Each row is a point on a tangle of strands that fork, close into loops and nearly touch. The rows are in no order.
Points whose rows are less than 62.1 apart are linked; no others are. Some points are linked to none.
Q_476: [-15 -20   9  18  -6   7   6   8   6   1  11  -6  -4   2   0  -1  24  21
  21 -11  -3  16  -2  12  23 -13  -8 -22  -5 -21 -14 -13   5  11  -5   2
  -4  20   1  16  -5  -1 -10   2 -10 -12  -7  -1  11]
Q_967: [ 13  -1  16  -4  -1   0   2   8  -6   5  -2   0   7 -10 -17  -3  13   4
  10 -10  -1  -6  12   0  10  -8 -23   0   4   4   1   0  -2   4   1   6
  11  -7  -6   5   9  -7   5   4  -3  -3   5   6   2]
Q_930: [ 16  -2   6  -9 -15  -4  21  -8   1  -2 -16  15 -15   8  30  14 -17 -43
 -10  18  17 -13  -2  13 -23 -19  17  10  -9   3   6   8   0  -6   2   0
   0  -5  10  -1   5  13 -17   3   3  10   8  -6   6]
Q_639: [  1  -5  -7 -12  16  18  -3  11  -3  -6  14  12  -8   3 -11  -6 -18  -5
 -19  -5  14  19  -5  -3  -2   6   6  -1  -8  10  26  -5   3 -11   6  -4
  17  10  10  10   7   3  -3 -15  -4  10   7  -2  14]
Q_411: [ 26 -23  12   6  -3   6  -1  -7 -25  21  -1 -13   2  16  -5  36   0   5
   8 -11  -8 -36  -8 -11   0  -6 -10 -13   1  -3  -8 -19   2   4  15   0
   0  12  -2 -12   6  -8 -12   2  -2   5 -10   3   4]
Q_199: [ 35 -12   8  -5   9  24  13   7 -13   2   2   4   9   6 -10   3  -7   6
  -7 -16 -12  -5   7 -12  -2 -17  -4  -4 -13  -7   6 -11  -8 -13   0  -6
   4  27   4 -16   9 -16  -5   0 -17  12  -3   4 -11]
Q_292: [ 20 -15  22  -3  -4  34  10   8 -12  -7   4  13 -18   2   2  22   3   6
   9 -13  13  19   4  15  10 -10  -5  -8  -4  -2  -5  -8   5   1   6   2
   0  17  -3   8  -6 -15  -8   4  -2  -9  -5  10   8]
Q_287: [-10  17 -18 -16   2  -9  -5   9   8 -14   3   9  -6 -18 -11 -24  -7  -3
 -16   4  13  11   1 -10   0  18  -8   4  15  14  10  14  -1   4   2   0
  -3 -23  -3   4   5   6  20   4   9   8   5  21   4]
Q_9: [ 11  13  -8  -8  -5  12  10  -2 -10 -14  -8  23 -20  -7   2 -17 -11  -9
 -28  11  18   8  12  -1 -16  -2   5   8   9  -3   7   3  -2  -7   2   6
  -5   2   2  -7  13 -11   9   8   2   5   6   0  -1]
Q_566: [-19 -12 -12  11   1   5  -5  11   5  -9  15   1 -19   5   1  10   4  20
   7  -6  15  17 -23   9  16  19   8 -19   5   8 -12  -4  22   4  10  10
  -8  -5  -8   6 -11   8  10   1  -8  -9  -7  16   9]
Q_17: [-22  12  -1  -1   2  -8   4  -3  25  -1 -10  -8  10   4  18  -3   4   6
   3   3 -20   4   1   6   8  10   5  11 -12 -14  10  14   3  -9 -13 -17
   0  11  -1   5   2  -4 -11  -9  30  -6  -7 -20  -6]
Q_570: [ 28 -23   4   5  13   6  -2   2 -20  16   4 -16  11  16 -10  28  -8   4
  -1  -8 -19 -31 -10  -9  10  -2  -5  -8  -5   9   0 -13   5  -7  13  -1
   5  12  -6 -16   8   2 -18  -7 -20  11  -3   3 -13]
Q_247: [-23  15 -10  11 -11  -8   1 -13   6   0  -1  -3 -10  11  14 -14   5   0
  -8  12  -7   1  -6   0 -16  -3  18  12  -2 -27  -2  -6  -4   3 -14  -3
  -7  14   9  -9   4  -1   5  -7   5  -4   6 -34   2]
Q_628: [ 21   2  12   4 -13   1   7  -3  -6   4  -7  16 -11 -17  -7 -12   5  -8
   5  15  18  12  19   9  -2  -9  -1   4   2  22 -12  -3 -11  -2   9  14
   2 -21   6   5  -7   0  -2  10  -8 -12   9   7  -2]
Q_834: [ 12  -4   3  -6  14   3   6  -1   1  -4 -11   5   8  11  21  16 -12 -20
  -7  13  -5  -9   1   7  -5  -1   6  16 -13   4  16  10   8 -16  -2  -7
   9  21  -1  -1  10   1 -23  -9  11  10   4  -6 -13]
Q_453: [ -8  -8 -21   4  22   6 -12  -4  -2  -2  15  -2   6  17 -19  -4 -18  10
 -10  -2  -3   9 -17 -16  -7  17  12   5  -1  11  19 -11   1 -11   1  -5
   5   2  16  -7 -13   7   2  -8  -5   0   5  -1  -6]
Q_468: [  2   7  -5 -10   9 -12   0 -11  -1   5  -6  10  -1   0  -4 -18 -15 -27
 -14  15   4  -1   5   0 -21  -2  16   8 -14  17  11   3  -9 -10  -1   3
  12 -16  23  -3   4  19 -11  -9  -7  -2  19  -9 -13]
Q_79: [ 18  -1   7   8 -19  -1   7   5  -4   7  -5  -4   5  -1  14  19   6   0
  10   5  -3 -17   2   4   3  -7 -10  -7  18  -7 -23  -2   3  15   2   5
 -15  -1 -27  -6   3  -5   3   8  -6   8  -3   7   6]
Q_99: [ 13   2  -5  -3  -8   3  13   7   3 -15  -5  13 -21   2   9   1  -5  -2
  -9  10   5   4  -8  16   0  -4  28 -22   3   3 -14  10  -1  -6   5   0
 -11  -9  -1  -6 -10  10   5  -2 -18   3   1   4  -2]
Q_252: [ 10 -13  -4 -14  10  -1   0  11  -1   6   5   3  14   4  -8   2 -19 -19
  -8  -2  -3  -7  -1  -2  -2  -1  -9  11  -9  11  22  -3  -1  -3   0   2
  21  10   6   3  23  20 -15 -13 -17  22  18  -2  -5]
Q_81: [-14  24   2  -8  -9  -5  14   0  16  -1  -1  -1   2   1   9 -26  13  -7
 -12   3  -7  10  13   2 -11  -7   5   8  -7 -24   8   3 -12  -4 -15  -7
   5   6  10   3  16  -5   8  -6   6   1   4 -27  -5]
Q_576: [  6  19   3  -8 -11  -3  14  -7   2  -9 -10  16 -16  -7  11 -23   1 -18
 -15  14  13   3  13  11 -14  -9  17  -3   1   2  -3  14  -8  -7   2  -1
   0 -18  11  -1   1   4  -1   1   8  -3   9  -5  -2]
Q_710: [-35   2 -12   6 -10  -1  -6   5   3  -2  17   3  -9 -12  -2 -19  14   7
   1  -8  19  17  -8  -3   5   1   2  -4   5 -13  -9  -9   2  13  -7   5
   1   4   7   9   4  13  17   3  -3  -5  -1  -2  17]
Q_750: [  4   3   8 -13  -9  -2   1  14 -17   2  -3 -11   3 -12  -8   2  10  15
  -6 -25  -5 -18   0 -12  12 -10 -28  -6   5 -17  -1   8   0  15  -3   0
  -4  12 -19  -7  22 -20  27   8  -8  10 -15   1   7]
Q_16: [  1   4   9  10  -5  -5   0  -2  11   1  -4   2  -6  -1  12   4  16   1
  18   9  -4   4   5  18   7   1   3  -3   4   0 -12   5   2   5   0   4
   1 -10  -5   7 -10   0  -6  -3   7 -10   5  -4   7]
Q_156: [-20 -14 -24   9   5  -9 -11   4   9   9  12 -12   3  13  -5   4  -6  10
  -2  13 -10  -9 -20  -1   1  17  17 -14   4   7   0 -16   0   0   2   0
  -4  -7  -1  -2 -14  25  -2  -7 -13   2   4   2  -5]
Q_370: [-11   1   2  -5  16  17  -1   2   3  -6   6   8  -1   1   0  -6  -3   1
  -4  -4   3  17   5   2   7  11   2   1  -6   0  19  -1   5 -16   0  -7
  16   8  12  13  -3  -2  -5  -9  16  -5   0  -3   7]
Q_527: [-11  -6 -26  13  17  -8  -4   9   8   3  10  -8  15  24 -15  -5 -10  -2
 -11  -2 -22   9 -12 -14 -10   4  15   1 -16   7  20 -14   0 -15  -2  -9
   7  14  13  -7   3  11   0 -18 -18  12  17  -7 -15]
Q_391: [ 24  -6  31   1 -10  -6  14  12   3  11  -7  -6  10  -7 -16   8  27 -10
  32 -11  -5  -3  23   6  12 -20 -36  -4  -3   0 -12   2   1   9   1   2
   5  -9  -9  13   4  -9  -1   8 -11  -7   5   7   7]
Q_565: [-17   1 -23   0  -1 -16  -2   2  11  -3   4   2  -6  12  -1  -8  -6  -4
  -4   9  -6  -7 -13   3  -5   5  27 -18  -5   2   0   4  -2  -3   2  -6
  -6 -21   9  -3 -12  29   2  -9 -11   1  13  -6   2]
Q_71: [-20 -15 -19  10  15  17 -10   6  -2  -5   8 -10 -12   9  10  10  -9  22
  -8  -4   0  -2 -27  -4  14  25  -1   1   1  -3  15  -2  27  -7   7  -5
  -8  19 -10  -1   2  -5  -6  -8  10   4 -11   5   3]
Q_416: [ 35  -3  13   7 -17   7  13   2   1  -5  -5   7  -7   1   9  14   7   4
  16  12   0   7  10  14   4 -16   5 -18  10   3 -27  -1  -1   9   0   6
 -17  -5 -15  -4 -13  -2  -5   9 -21  -1  -3  11  -2]
Q_393: [ -4  22  -6 -18  -8 -15   8  15  24 -11  -5   9   0 -13  -6 -29   6  -9
  -7   3   3   7  10   8   7  -3  -3 -11   8   2   3  19  -8   2  -4  -3
   2 -21  -2   8   6  11  18   1   0   8   2   7   0]
Q_957: [-17   7   7   8  -7  -2  -8  -5 -10  -2  -4 -27   4  -6   3   4  29  33
  10 -19 -10  -5  -4  -4  14  -2  -6  -3   1 -17 -18   6   0  15 -10 -10
 -17  18 -19  -6  -3 -23  11   7   8 -13 -25  -7  -1]
Q_211: [-16  14 -17  -6   6  -5  -8  -7   7 -15   8   4  -1  -6  -7 -15   0  11
  -6   5   6  11  -6 -11  -5  20   8   1  17   7   6  12   0   2  -1  -8
  -9 -16   2  -4 -15  -4  17   5  15  -4  -2  16  -6]
Q_256: [-12   9  -2  -4 -10 -26  -9   5   6  13  -1 -17  18 -12 -11  -3   1   2
   3  -1 -13 -20  -1  -7   7   2 -22  12  13  -4  -1  -1 -12  18  -4   3
   2 -16 -20  -4  15   7  10  -3  -7   7   5  -6  -4]
Q_939: [ 25 -22  22   7 -12   8   6  -8 -28  16  -3  -5 -11  12  -6  42  12   2
  22 -22   7 -17   0  -4  -5 -19 -20 -14  -1  -9 -20 -19   9  12  14   6
  -6   9  -1  -5   2 -17  -3  15   7  -9  -7   6  14]
Q_643: [  1  -2   5   0  -3  19  -5   5 -23  -4  11  14 -17 -13 -10   0   1   5
  -7  -8  26  13   0  -3  -3  -3 -14  11   6   0  -2  -6   9  11   5  14
   5   5  -2   7  10  -9  12   8   6  -2   4   1  20]
Q_953: [ 15 -23  24  12  -9  22  11   3 -15   4   1   3 -16   6   8  33  13   5
  19 -16  13   9   1  10   7 -16 -17  -6  -3 -11 -17  -9  17   5  11   4
 -12  20  -8   5  -2 -16  -8  13  14 -15  -3   7  15]
Q_130: [-29  11  -1  -1   2 -27 -14 -19  14   8   0  -9  21  -5 -10 -20   3   6
  10   3 -13   1   9 -14  -9  10  -4  16   3  -5   0  -2 -19  12 -14  -2
   2 -18   9   1 -12   1  10  -3  17 -15  -1  -9  -8]
Q_84: [ 28   7  16  -5  -1  -8  12   5  10  -4 -15  -3  19  -6  15   8   2 -10
  11  12 -10 -10  12  11  11 -11  -4  -6   4   8  -7  20  -2   1 -11  -7
  -4  -1 -19  -2   2  -1 -12   7 -11  14  -7  14 -12]
Q_58: [ -5   4  -8 -12  13 -13 -18 -13  -2   4   0   9   7 -10 -15 -16 -19 -12
  -7  12   7  -1   5  -9 -13  13   0  15   2  25  14   2  -7  -2  -3   4
  10 -19  15  -1  -3  11  -1  -5   8  -4  16   3 -10]
Q_143: [ -6   4  -3   5   0 -12 -21  -6   3   7  -2   1  -2  -9 -14  -4  -1  -5
  11  10   3  -4   2  -4  -2  12  -5   5  11  21  -3  -2  -1   6   5   8
   7 -27  -1   2  -8  12   7  -1   1 -10  12   9   3]
Q_613: [-19 -19 -18  12  18   4 -16 -11   0  -5  17  -2   6  18 -12   8 -17  18
   3   0   4   8 -17  -8  -5  28  18  -6   2  15  10 -17   2 -10   6   0
  -2 -13  23   4 -33  10   1  -4   5 -15  -8   7  -1]
Q_469: [-18  -9  -2  16 -17  -2  13   5  13   2   7   1  -7   5  17  -9  19  13
   9   1  -5  10  -4  15  11 -12  13 -25  -8 -24 -13 -10   0   9 -10   2
  -7  14   8  10  -2  13 -10   0  -7  -5  -3 -17  14]
Q_849: [  0  15 -17   0   7  13   1  -2  -8 -14   1  13 -10   5  -7 -22  -8  -3
 -24   5   5  19   4 -11 -22   1  15   8   0  -7  15  -3  -5 -18  -1  -7
  -4   8  14 -10   4 -11  11  -5   1   0  11 -12  -4]
Q_702: [-25   2  -4   3 -12 -25 -22   5 -13  18  -3 -31   5 -12 -12   7  12  12
   5 -17  -4 -24 -12 -15   9   5 -23   7  12  -8 -12  -3   2  26   6   3
  -7  -7 -24  -3  14  -5  18  -1  -7  -2 -12  -7   7]
Q_959: [ 23   1   0  -9 -11 -10  17   6  -2 -10 -15  12 -17  -6  14  -2  -6 -22
  -6  14   9 -12  -2  19  -4 -14  30 -14 -11  22 -12  26   1  -6   8  -2
  -4 -29   0   0  -9  17 -10  -2 -17   4   2   4   0]
Q_921: [ -7 -12   5  13  -8  10  -3  -1 -22   6   4   3 -18  -1   4  16  13   7
  10  -5  13   9  -6   8   6  -2 -13   5   6 -11 -20 -11  18  12   9  14
  -4  11 -10   6   2  -8   3   5   9 -11   1  -1  14]
Q_769: [-14   2   5   1   7   4  -4   2   7   0 -15  -8   7   3  19  14   0   4
   1   2 -14 -12  -3   6  11   8 -12  17  -6 -18  11  10   9  -6  -1  -9
   1  17 -14   3  11 -15 -11  -6  28   0  -8 -13  -2]
Q_422: [-15   8 -18  -8   0 -20  11  11  25  -6   0  -4   5   8   4 -17   0 -11
  -8   0 -18  -3  -2   3   2  -5  19 -13 -13 -10   7  13  -3  -5  -7 -14
   0  -5   9   0   5  18   6 -15  -9  10  10 -12  -3]
Q_984: [  5   7  -1 -13  18   5  -4  -1   2 -15  -3  12   0  -9  -9 -11  -6  -7
  -7   2  16  20   5   1   1  15  10   2   1  31   9  18   0 -17   4  -2
  11 -19   9   5 -18  -2  -3   0  12  -9  -6  23 -11]
Q_321: [  2  -2 -13  -3  12   7 -15   4 -16   5   5 -12   3   5 -11   7 -19   5
 -18  -9  -8 -17 -13 -22  -2   8 -13  17   1   1  18  -4   5   1   3   0
   3  16  -7 -13  16  -6   3  -5  -6  18  10  -6   0]
Q_145: [ 33  -8   7 -14   3  20  17   6  -9  -8  -9  18  -8   3  13  15 -29 -33
 -18   3  20   2   4  -1 -17 -13   2  12 -11  10  17   6   0 -17   8  -1
   4  18   3  -1  12  -2 -11   4  -5  20  -4  12   0]
Q_426: [-13  17  10  -6  -9 -11   9  -1  11   5   3 -12  21  -7  -4 -22  17  14
   4 -10 -19   5  12  -1   5  -9  -6   7  -7 -24   4   1 -16   3 -18  -9
  -2   7  -3   1   6 -11   8   2   2   0  -8 -17 -10]
Q_356: [  5  -3   1   1   1 -14   2 -13   7  14  -3   3   9   5   8  -1  -9 -19
   1  16 -10 -12   1   4 -11  -4   9   6  -9   4   3  -5 -11  -2  -6   4
  15  -4  12  -2   3  16 -18  -7  -5   3  15 -14  -8]
Q_27: [-22   9   1 -12  16  -3  -5  -2  22  -7  -1   2  15   2  -1 -12   5   1
   6  -6  -5  15  10  -1   7  11  -1   3  -8  -4  12  11  -8 -10 -12 -13
  15   0  15  14  -5   0   1  -8  29  -7   1  -5  -4]
Q_749: [-21   3 -10  11  -3  -9   4   2  19  -1   4  -9   9   8   6 -13  12  18
   6  -1 -16   7  -7   2  12  -1  14 -18  -3 -22  -5  -3  -5   4 -15  -9
 -11  12  -1   1  -8   6   4  -3 -12   3 -10 -13  -1]
Q_276: [  2 -19 -10  12  13   4 -17   0  -7  17  12 -20  10  13 -13  20 -10  14
  -4   5 -16 -22 -17  -4  10  13   3  -8   2  13   3 -20   5  -4  15   1
   2  -1  -7  -7  -4  14 -15 -10 -12   4  -3   2  -9]
Q_363: [ -4   5  17  -1  16  -6  -6 -11  10   9  -5  -6  26  -3  -6   1   9   6
  20  -7 -17  -4  18   4   9   7  -9  11 -13   1   3   9  -7  -5  -9  -6
  13   0   8   6  -5  -7 -14  -7  20 -13  -1  -7  -9]
Q_682: [ 38  -1  24  -2  -2  21  15 -17 -20   6 -13   8   2  -2   7  14  -4  -7
   3  -3   7 -11  17  -3 -14 -19  -6   7  -4   2  -3  -6  -8 -11   0  -2
  -6  14   5 -16  -1 -20 -13  19   5  -3  -4   5 -12]
Q_773: [-23  -4 -10  20   2  -9 -12 -12  12   5   3 -16   9  11   4   1  10  23
  12   5 -15   0  -8  -1   8  11  12  -8   0 -12  -9  -6   1   1  -7  -5
  -9   3  -1   1 -20   3  -8  -5   9  -8 -14 -10   1]
Q_237: [ 12  -2   6  12  12  18 -13 -20 -30  -2   5  -5  -6   4 -15   6   7  24
   4  -9   2  -3   3  -6   1   5   2   2   8   5 -10 -10   3  -3  11   9
  -4  -2   3 -11 -15 -21   1   6   3 -19 -10   1  -2]
Q_554: [-20  16  -3 -12   3 -19  -4  -9   7  14   5  -8  25  -7 -18 -25  -1   2
  -5 -11 -18   2  14 -15  -8   3 -13  23  -7 -12  16  -1 -23   3 -12  -3
   6  -6   5  -6  12  -6  12  -3   5  -2  -1 -18 -17]
Q_972: [ -6 -10  -4   6   6  13   1   3  -5   0 -10   4  -7  16  23  21 -15  -4
 -10   9  -4 -12 -10   3   0   6  -1  14  -3 -14  15   0  19  -9   3  -1
  -1  27  -7   1  12  -6 -15  -2  16   8   3  -9   2]
Q_907: [ -5   7  -7  -4 -10 -13  -4   9  11  -1  -8  -4   1  -7  10   8  -5 -11
  -4  11  -6 -16  -2   6   6   1 -12   8  15  -1   0   7  -1  12   1   8
   0 -12 -16  -2  16  10   3   2  -4  15   8   4   4]
Q_871: [ 30  -4  20   8   3  17  -4 -21 -22   2  -6  -4  -1   3   1  17  10  13
  11  -1  -3 -11  13   4  -5  -7   2   2   6   8 -16  -3  -2  -2   7   7
  -6   3  -7 -13 -14 -23 -14  11   6 -14  -9   1  -5]
Q_342: [ 19  -2   7  -6  -2   7   4   1 -11   5   5  11  -1 -15 -22 -20  -4   0
  -6   2  11   6  15  -6   2  -7 -16  -1   3  13   8 -10 -14   0   3  13
  10 -12   4   3   9  -3   5   6 -10   3   7   6   1]
Q_277: [  7 -11  -1  -1  -2   5  -6  16 -10   1   7  -9   6  -6  -8   9   0  16
   0 -12  -2 -14 -13  -8  20  -2 -19 -12  10  -6  -5  -7  12  13   2   6
  -5   6 -22  -3  11  -4  14   3 -23  16  -6  13   6]
Q_123: [ 17  -3   5 -12   9  13   7  11  -6  -4  -1   7   7   1   3   9 -16 -20
 -14  -4   0  -3   7   1  -5  -4 -11  12 -10   3  21   7   3 -14   1   1
  15  20   0   2  23  -1 -11  -5  -2  23   4   4  -1]
Q_948: [-23   0  -9   6  10 -30 -16 -17  21  13   0  -2  23   3  -3  -8  -6  -2
  19   6 -18  -1   8 -11 -11  14   7   1  -6  10  -5  -5 -13   8  -7  -4
   5 -26  22   6 -21  22   2  -8   9 -12   4   3  -6]
Q_490: [-11   7 -19  10   0   7  -2  -7  -5  -8   7   5 -10   9   1 -17   2   7
 -14   6   2  13 -11  -7 -13   1  27   3   4 -17  -3  -9  -6  -6  -1  -4
 -13  13   4 -17  -2  -2  13   2 -11  -1   1 -11  -6]
Q_708: [  5  -1   0   3   0   0  -7  -7 -14  16  -3 -13   8   2  -2  13  -7   0
  -3   1 -14 -25  -3 -12  -4   0  -8  14   5  -5   4 -10  -4   3   3   2
   4   6  -8 -13  12  -4  -4  -4  -1   6   5  -9  -7]
Q_462: [ -3   2  -9   4 -10 -11   5  -1  12   3  -9  -1  -5   7  18   9  -6 -13
  -6  20 -11 -21 -10  12  -7   1  10   2   4  -6  -2   5   2   3  -4   0
  -4   0  -8  -8   8  17  -6  -8  -2  11  10 -14   2]
Q_645: [ 14  -1   9   8  -1  -5  -2  -2   1  -1 -13   1  -9  -5  17  17   3 -12
  10  19   6  -5   3  16   2   4   4   1   7  19 -15  17   9   0   6   5
  -2 -13 -15   5 -11  -3 -10   1   5  -6   1  13   3]
Q_936: [ 14  13  18  -2  13   9   1 -14  -4   0  -8   1  16  -3   6  -3   7   1
   7   0  -7   0  18   6   0  -5   1  13  -8   4   7   7  -7 -12  -8  -6
   7   7   8  -3  -4 -17 -19   4  17  -8  -1  -7 -17]
Q_397: [ 24   2  19  -5 -14  20  21  -8  -4   2 -13  11  -2   3  18  23  -7 -18
   3 -11  12 -13  10  -4 -10 -21 -14   8  -4 -15   2  -8  -1  -5  -4  -3
  -8  24   0  -9   8 -17  -3  21  15  12  -5   5   2]
Q_383: [  4   1   1  -1   7  13  -3  -4  -3  -8  10  10  -2  -9 -23 -16  -2   8
  -1  -9  18  32  10  -6   2   7   1  -4   4  23   7  -2  -8  -8   8   4
  10 -20  18  10 -24  -6   7   2   4 -14  -2  15   2]
Q_547: [-14  17   1  -7  -7 -21  -4  11  23  -5 -11  -2   4 -14   4  -8   5 -12
   8  11  -2   0   8   8   6   8 -15  13  10   1  -1  20   3  11  -3   3
   0 -22 -13  12  10   0  13   1  11   2   7   5   5]
Q_699: [ 21   1   9  -7  10   0   0   2  -2 -10 -13   6  -7 -13   6   4  -2 -12
   7  13  11   9   0  11   4   3   7   6  -3  34  -3  23   4 -11   8   4
   6 -15  -5   6 -12  -3 -13   1  -4  -6  -6  23  -8]
Q_281: [ 10  14   1 -13 -12  -9  25  -9   7  -3 -13   9 -10   9  23 -15  -4 -38
 -18  13   1  -9   7  10 -26 -20  21   7 -14  -7   4  13   1 -10  -1  -6
   0  -7  22  -4  12   5  -8  -3   3   5  16 -23  -2]
Q_512: [-22  -4 -15   1   5   9 -14   6  -1 -14  12  -4 -18  -1   3   7  -8  13
  -5  -1  17   8 -25   2  10  26  -1   1  12   3   7   4  27   3   7   6
  -8   0  -8   6  -1   0  11   1   8   1  -4  15  11]
Q_988: [ -4  12  16 -11 -14 -10   5   7  -9   9  -4 -14  14 -14 -15 -13  20  17
   2 -25 -13  -6  10  -6   9 -19 -26  -1  -5 -21  -2   0 -19  14 -11  -1
  -1   2  -8   1  16 -20  20   9  -6  -1 -15 -12  -5]
Q_39: [  8  -9   8   4 -20  -5   3  11 -12  11   4 -10   4  -1   1  14  13  11
  11  -6 -10 -18  -8  -4  11 -15 -20 -17  14 -20 -26 -16   4  21  -1   4
 -17   9 -27  -8  10   0  13   9 -25   8 -10   1   6]
Q_212: [ 25  -1  12 -10 -11  16  27   0   9 -10 -12  21  -6   6  22  24 -21 -34
  -7   0  17   0  10   4 -18 -21  -1   5 -11 -10   4  -2   1 -12  -1  -2
 -10  21   0  -3   8  -5  -6  16   4  23  -5  12   2]
Q_815: [-41  11  -9  -9  -5 -10 -11   7  15   3   9   2  -4  -8   2 -21   4 -10
  -5  -4  10  12  -4  -1  -2   7 -10   6  -1 -10   7  -3  -3  11 -10  -1
  10  -1  10  13  11  16  18  -7  11  -1   3 -14  18]
Q_805: [-32  -7  -9  14  -3  -4  -6   4   5  -8  14   3 -10  -4  -5  -9  14  14
  16 -10  14  30  -6   0   6   8  11 -16   5  -1 -16  -6   8   8   1   2
  -4  -3  11  16 -21   9  15   2  -1 -16  -7   9  14]
Q_536: [ 10 -17   5   8  -3  23   6   7  -3  -7  15   6 -13   6  -6   7   6  19
   7 -12   4  19  -1  11  16 -11   5 -18  -1 -11 -10 -17  -1   1   6   5
  -2  15   5   5  -9  -3  -7   3 -14  -8 -10  -1   8]
Q_501: [-21  -2  -5   0   1   4  -8   4   8  -9  15   3   2  -6 -14 -16   9  11
   7 -17  17  35   4 -13   0  13  -2  -9   5   7   2  -5  -4   1   2  -2
   7 -14  19  19 -24   3  18   2   5 -15  -6  15  13]
Q_685: [ 35   4  17  -1   4   7  12   4   6  -9 -10   7   3  -2   7  -4   4   2
   7   7  -5  10  15  14  10 -18  12 -22  -4  11 -11  14 -10  -8  -7  -6
  -6  -1  -2  -2 -16  -5 -15   9 -18   3  -5  13 -14]
Q_171: [ -5  -2 -12  10   7  -3 -15 -16  -4   1   8   0  -1   1 -15   0 -11   6
   5  11   6   6  -6  -3 -10  16  19   0  10  18  -7  -9  -4  -3   8   8
  -1 -24  12  -4 -29   8   2   1  -1 -14  -5   8  -8]
Q_498: [-32   9 -14   5   1 -15 -15 -10  14  -6   2  -6   0   3   8  -1   5   9
   6  10  -3   1 -13  -5  -2  22  14   2  10  -6  -6   6   7   7  -7  -9
  -9 -11  -6  -4 -15   1   7  -4  21 -10  -7   1   0]
Q_296: [-29  -9  -7  21  -2 -12 -23  -3 -11  17  10 -31   1  -5  -6   8  22  19
  14 -13   2  -9 -18 -12   9  15 -12  -2  10  -3 -26  -8  20  24   8   9
 -11   0 -21   1   2  -1  13  -2   1 -13 -15   5   9]
Q_929: [ 28  10   3 -15  -3 -14  18   3   4 -11 -21  14  -5 -14  16 -12  -5 -27
 -15  16  11  -6   8  12  -9 -16  11  -4  -5  18   0  28  -6  -9   1   1
   1 -18   4  -1   7   9 -11   5  -7   8   1  12  -8]
Q_925: [  8  -4 -14  -7  14  10 -11  13  -8  -2  16  -1   0   1 -17  -6 -27  -2
 -21  -9   3   3 -11 -13  -7   7 -11   8  -3  14  26  -3   5   1   1   3
  11   9  -3   4  16   6   2  -8 -11  25  18   0  11]

A fork is a point with three links, a tip a point with one. Leave the first point through the second and follow the links. Name the first fork or tip that comes.
Q_527 / Q_453 | Q_907
Q_907 / Q_462 | Q_527
Q_547 / Q_393 | Q_953

A piece is all that can be reached along the links. How many separate loops has the piece of each point below (a circle has one, a figure eight two, a Y none), and how many tips (points with one link)?
Q_512 | loops 0, tips 3
Q_643 | loops 0, tips 4
Q_628 | loops 0, tips 2
Q_99 | loops 0, tips 4
Q_237 | loops 1, tips 3

A tip is a point with one link. Name the tips that can be reached along the links from each point below, in the order of the rows.
Q_281 | Q_930, Q_99, Q_84, Q_948
Q_773 | Q_527, Q_643, Q_422, Q_296
Q_645 | Q_16, Q_71, Q_815
Q_363 | Q_237, Q_708, Q_936
Q_342 | Q_628, Q_391

Name the points in between on the shortest way along the links from the first point to the second, in order.
Q_749 / Q_171 | Q_773, Q_498, Q_211, Q_287, Q_393, Q_547, Q_907, Q_462, Q_356, Q_468, Q_58, Q_143
Q_988 / Q_99 | Q_426, Q_81, Q_247, Q_490, Q_849, Q_9, Q_576, Q_929, Q_959
Q_156 / Q_211 | Q_276, Q_570, Q_411, Q_939, Q_953, Q_292, Q_536, Q_476, Q_469, Q_749, Q_773, Q_498
Q_17 / Q_871 | Q_769, Q_972, Q_834, Q_123, Q_145, Q_212, Q_397, Q_682
Q_490 / Q_685 | Q_247, Q_81, Q_426, Q_988, Q_750, Q_277, Q_39, Q_79, Q_416
